A landscape with many valleys, sampled at points; each row gives a point and its height.
From any point a ball rolls to the lowest of the 4 points nearest to it. It stops when none of these is lower. Distance is the straight distance between rows; heights are no part of it.
q797 (h 432): [173  92 155 164 111 135 150  97 120  96 124 166  96 180 125 113  95 185
 115 105 146  88]
q704 (h 430): [169 146 120 138 143 119 135 122 125 116 184 141 124 124 115 119 139 111
 138 134  84 158]
q43 (h 605): [132 182 147  85 114 128 183 122 166 127 121  88 154 164 174 170 123 155
  98 116 122 174]
q264 (h 353): [131 123 116 172 133 121 152 122 127 176 124 129 152 129 111  97 126 127
 152 108 121 111]
q276 (h 421): [165 163 129 106 129 116 132 126 130  92 108 129 132 133 154 129  94 120
 110 169 157 141]
q944 (h 300): [ 96 114 119 121 147  99 116 151  96 114 163 106 119  46 126 162 144  69
 182 130  98 140]
q290 (h 571): [131 130  72 118 117 128 147 107 162 137  92 159 138 138 114 164 134 119
 115 115 114 110]
q793 (h 721): [  6 152 125 110 182 121 162 152 172 154 144 134 139 102 142  91 133 117
 138 120 149  82]
q723 (h 728): [107 117 134 114 160 129 139 126 141 137  48 152 137 142 129 144  92 153
  89 103 196  94]
q834 (h 351): [179 141 130 170 149 108 101 106  97 131 130 103  86 102 110 105 155  61
 131 147  93 144]
q362 (h 267): [162 138 159 153 133 119 111 138 103 119 137 104 140 131 103 100 120  62
 139 144  73 142]
q679 (h 611): [ 46 119 127 154 183 150  94 172 134 133 177 136 104  47  90 125 143 117
 170 143 167 112]
q378 (h 352): [164 116 129 153 154 118 112 137 110 139 167  94 111 121 115 128 134  70
 157 116  73 161]
q286 (h 231): [125 132 152 145 138 118  94 125 143 135  87 135 109 168 122  95 135 178
 105 173 173  85]
q872 (h 347): [100 156 148 133 143 132 161 157 128 133 145 123 127  79 117  98 154 149
 154 100  21 151]
q909 (h 615): [ 43 124  98 136 201 130 111 157 111 153 194 156 151  48  92  94 159 105
 158 156 162 108]
q767 (h 662): [  4 140 103 103 135 149 151 193 139 150 186 166 141  30 115  92 171 113
 138 138 177 114]
q710 (h 548): [161  96 163  98  94 144 148 129 143 100 140 148 127 158 141 157  79 169
 121 141 165 137]
q122 (h 493): [103 141  72 112 190 122 122  97 162 130 135  95 164  88 115 151 131 130
 139 123 168 143]
q10 (h 416): [125 167 128 106 131 115 140 131  85 119 141 111 106 107 145 154 108  83
 129 130 116 164]
q682 (h 62): [129 160 194 173 162 115 114 134 125 139 141 107 113 107 127  98 125 108
 149 135  92 145]
q403 (h 481): [127 189 113 102 110 139 149 165 129 118 167 113 119  76 122 185 116  90
 113 149 116 171]
q26 (h 602): [167 114 123  77  69 163 145 119 156 109 138 143 160 191 149 169 101 158
 107 110 135 157]
q634 (h 565): [ 98 121  72 146 157 134 125 167 126 176 181 124 125  53 100 140 152 106
 152 120 155 110]
q611 (h 445): [127 147 105 134 140 105 120 115 137  95 108 124 126 125 110 147 126 101
 127 140 120 134]
q467 (h 771): [ 43 148 138 105 120 144 176 128 150 139 115 156 171 119 123 107 149 120
 108 107  94 104]
q310 (h 564): [103 139  74 102 111 144 131 109 129  97 140 138 124 120 148 179 134 116
 119 147 105 145]
q567 (h 495): [189  79 173 145 115 152 149 106 138 114 145 144 122 192 154  92 124 155
 119 117 134 109]
q314 (h 512): [197  91 111 114 122 106 117 101 110 107 118 129 106 179 107 167  92 158
 112 121 105 129]
q320 (h 418): [141 151 109 175 153 121 118 142 117 138 159 109 139  88  78  84 131 107
 172 171 131  96]
q58 (h 306): [134  96 151 141 121 142  98 112 141 131  75 143 107 192 131  92 127 175
 104 143 159  99]
q798 (h 431): [165 117 182 122 113 139 135 104 164 137 123 124 131 218 162  91 120 190
 121 118 117 118]
q291 (h 729): [145  74 115 124 101 141 101 133 120  56 100 188 121 168 113 137 100 161
 152 143 198  73]
q390 (h 836): [110 109 173 137  87 174 167 137 172 158 105 131 141 178 145 103  70 235
  97  56 126 105]
q902 (h 491): [155  87 128  98  96 150 134 118 122  92 129 129 124 148 153 129 112 157
 104 151 152 126]
q204 (h 98): [ 91  94 122 154 151  94  93 120 119 141 116 100 124 115  96  91 121 102
 160 136 148  98]
q461 (h 290): [115 165 137 176 168 136 120 157 121  96 185 103 141  86 141 102 134  92
 157 184  92 131]
q839 (h 477): [160 137 179 119  94 140 150 114 151  98 145  83 137 182 181 130 136 121
  92 134  98 186]
q725 (h 402): [217 100 127 157 105 101 111 102 109 110 101 169 100 175 140 140 125 114
 159 105 139 116]
q296 (h 113): [127 140 100 111 113 100  44 149  90 102 143 106 128  79 134 171 122  84
 155 138 160 109]
q349 (h 291): [119 134 143  95 106 124 106 107 180 128  85 113 163 159 155 135 107 148
  90 147 162 128]
q535 (h 419): [ 87 143 138 114 122 100  92 174  82  84 180 134 123  33 129 127 169  94
 147 167 142 135]
q215 (h 679): [ 75 146  83 138  95 122 133 120 154 161 108 160 156 126 143 123 142 125
 132 117 178  87]
q332 (h 448): [205 110 145 136 119  95  88 108 109  83 113 111  82 166 133 131 145 109
 141 130 127 132]
q127 (h 713): [129 122 169  82  67 213 186 134 171 140 110 155 141 159 153 134  86 234
  80  93 182 124]
q510 (h 490): [187 126 136 164 127 161 130 103 126 139 142 138 103 187 151 101 128 162
 117 126 106 160]
q371 (h 287): [ 87 123 149 181 159 132 114 175  78 163 166 118 141 100 101  71 164 111
 159 153  35 116]
q677 (h 586): [196  63 141 131  78 143 119 117 112 171 158 170 108 193 147 103 127 178
 118  65 117 159]
q568 (h 315): [139 135 124 141 126  95 149  91 127 130 148 103 138 109 101 129 107 119
 144 129 114 200]
q35 (h 537): [131 143 157 110 104 116 160 138 142 100 107 120 157 157 142 153 115 159
 133 129 140 188]
q750 (h 653): [139 115  73  86 144 131 131 141 139 121 171 116 140 141 142 193 112 135
 114 131 112 193]
q632 (h 378): [165 129 127 128 106 104  89  94  91 110 121 131 105 128 131 163 133  86
 134 134 124 132]
q980 (h 348): [119 150 122 157 134 109 108 132 119  98 116 125 131  90 139 156 132  74
 139 155 156 162]
q103 (h 637): [159  89 141 100  82 162 136 128 131  92 125 139  83 177 112 156  62 216
  97 116 148 143]
q146 (h 654): [ 79 149 105 107 143 171 144 120 143 136  96 110 159 114 124 119 129 143
 132 138  98 109]
q745 (h 497): [123 143 157 134 138 127 147 100 144 149  93 107 145 164 138 101 152 110
 109  87  91 150]
q434 (h 716): [131 140 144  80 112 155 198 147 158 125  90 121 150 162 163 143 136 156
 100  85 144 168]
q691 (h 496): [112 125  92 157 166 115 116 155 112 154 173 111 125  76  81 119 121  90
 157 161 113 103]
q151 (h 250): [131 142 133 122 143  98  73 123  94 121 129 104 121  90 132 142 149  93
 152 147 156 105]
q476 (h 270): [164 108 120 131 150 141 143 111 159 151 109 111 150 145 148 148 128 161
 126 111 143  80]
q395 (h 769): [ 53 187  94 118 122 136 150 154 134 128 112 109 177  93 138 144 140  92
 142 147 122 145]
q190 (h 712): [178 113 169 112  92 179 154  98 126 149  65 157 136 215 146  72 119 166
  83  45 119 127]
q954 (h 123): [101 128 143 133 107 129 142 135 178 142  85 147 167 188 127 112 145 130
  83 164 161  67]
q527 (h 482): [ 95 138 116 137 170 129 121 139 184 170 104 105 161 145 142 104 135 117
 135  99 124 106]
q126 (h 549): [105 124 124 187 140  93  79 188  31 105 197 141  42  37 109  95 136  79
 159 149 143 114]
q487 (h 484): [179 133 154  71  85  91  83 124  79 100 149 158 127 127 139 177 150 141
 125 133 133 133]
q391 (h 577): [170  96 125 103 124 147 140 112 153 129  88 170 120 166 115 136  83 193
 122 104 156 123]
q598 (h 302): [ 85  90 111 112 154 106  89 124 142 145 106 102 124 122 113 154 146  98
 142 161 171 121]
q584 (h 572): [ 63 116  96 150 168 116 111 154 104 169 158 142 117  44  96  82 153 135
 133 149 127  58]
q700 (h 426): [128 130 121 170 181 104 124 121 122 140 149 128 111 107  94  98 149  67
 186 124  99 121]
q490 (h 727): [ 48 145 122 114 135 119 123 116 178 156 134 130 148 109 127 112 136 118
 119 161 226 133]
q794 (h 767): [109 143 119 133 104 170 173 105 143 173  78 138 167 124 165 164 102 160
  47  89  96 117]
q531 (h 494): [128 135 120 151 129 125 138 108 122 142  90 138 143 156 105 121 129 126
 102  89  96 110]
q856 (h 620): [183 121 119  96 117 112 113  83 135  83 115  97 125 117 143 196  95 125
 129 101 149 161]
q709 (h 161): [ 99 107  56 135 154 130 180 104 133 178 134 113 127 111  74 126 155 109
 148 128  96 100]
q738 (h 859): [ 24 171 112 108 109 179 224 164 137 145 116  92 163 102 141 171 121 140
 110  91 125 152]
q59 (h 367): [101 142 123 125 169  79  90 164  93 129 147 137  87  43 134 114 161  74
 146 149 125  86]
q223 (h 397): [181 112 124 180 154  98 108 114  85 106 117 101  89 152 116 114 152  86
 130 130 102 159]
q511 (h 470): [131 147 173 181 166  73  97 184  63 116 170 137  68  68  87 109 121  81
 155 147 105  97]
q869 (h 450): [174 108 136 142  85 115  73 111 126  95 101 103 118 151 140 137 149 114
 144 130 160 142]
q68 (h 621): [198 136 119 115  98 123 121  88 140 129 170 123 112 165 131 175 143  88
 122 134 104 202]
q945 (h 613): [ 71 152 120 167 167 105 140 157 133 198 135 128 129  84  89  78 168 163
 138 147 120 112]
q420 (h 466): [149 116 142 138 106 121 145 106 152 119  95 124 124 179 155  50 130 123
  91 158  89 126]
q116 (h 553): [153 139 133 107 140 110 136 130 128 142 132 141 143 169 146 118 137 123
 139  95  89 120]
q776 (h 435): [137 130 147 156 132 103 141 106 152 124 108 121 150 128 149  71 149 122
 152 171  98 128]
q782 (h 680): [147 112 102 103 132 136  56  99 103  74 105 124 113 133 116 189 102 172
 133 140 175 110]
q419 (h 424): [ 89 159  95 105 132 120 133 160 105 112 187 104 116  45 129 154 126 119
 153 130  89 151]
q629 (h 604): [110 128 169 114 120 151 166 113 143 179  86 129 127 176 183  92 138 126
  84  79 135 123]
q649 (h 573): [130 111 140  73  68 168 165 133 158 112 126 142 129 163 151 149 100 200
  95 149 145 134]
q555 (h 740): [108 126  94  78 112 178 109 113 124 116 108 140 156 123 121 171 141 189
  89 143 228  95]
q520 (h 382): [144 123 160 144 114 133 132  94 113 139 136 107 127 159 143 103 128  98
 134 137 100 162]
q716 (h 305): [212  78 144 130  88 126  73 177  92 107 103 146  99 177 130 213 106 162
 159 113 145 113]
q957 (h 563): [213  97 116  79  66 119 122  82  96 115 136 123 101 127 143 177 114 131
  97 122 119 171]
q330 (h 398): [137 110 129 161 134 145 142  97 141 115  67 158 132 172 101  79 144 132
 106 125 123 114]
q339 (h 471): [ 84 178 142 134 169 137 147 189 125 184 132 169 147  77  85 113 128 112
 148  76  30 132]

For each start below, name the point where the ball stops.
q909: q204
q767: q204
q957: q296
q310: q296
q190: q954
q390: q954
q567: q954
q314: q296
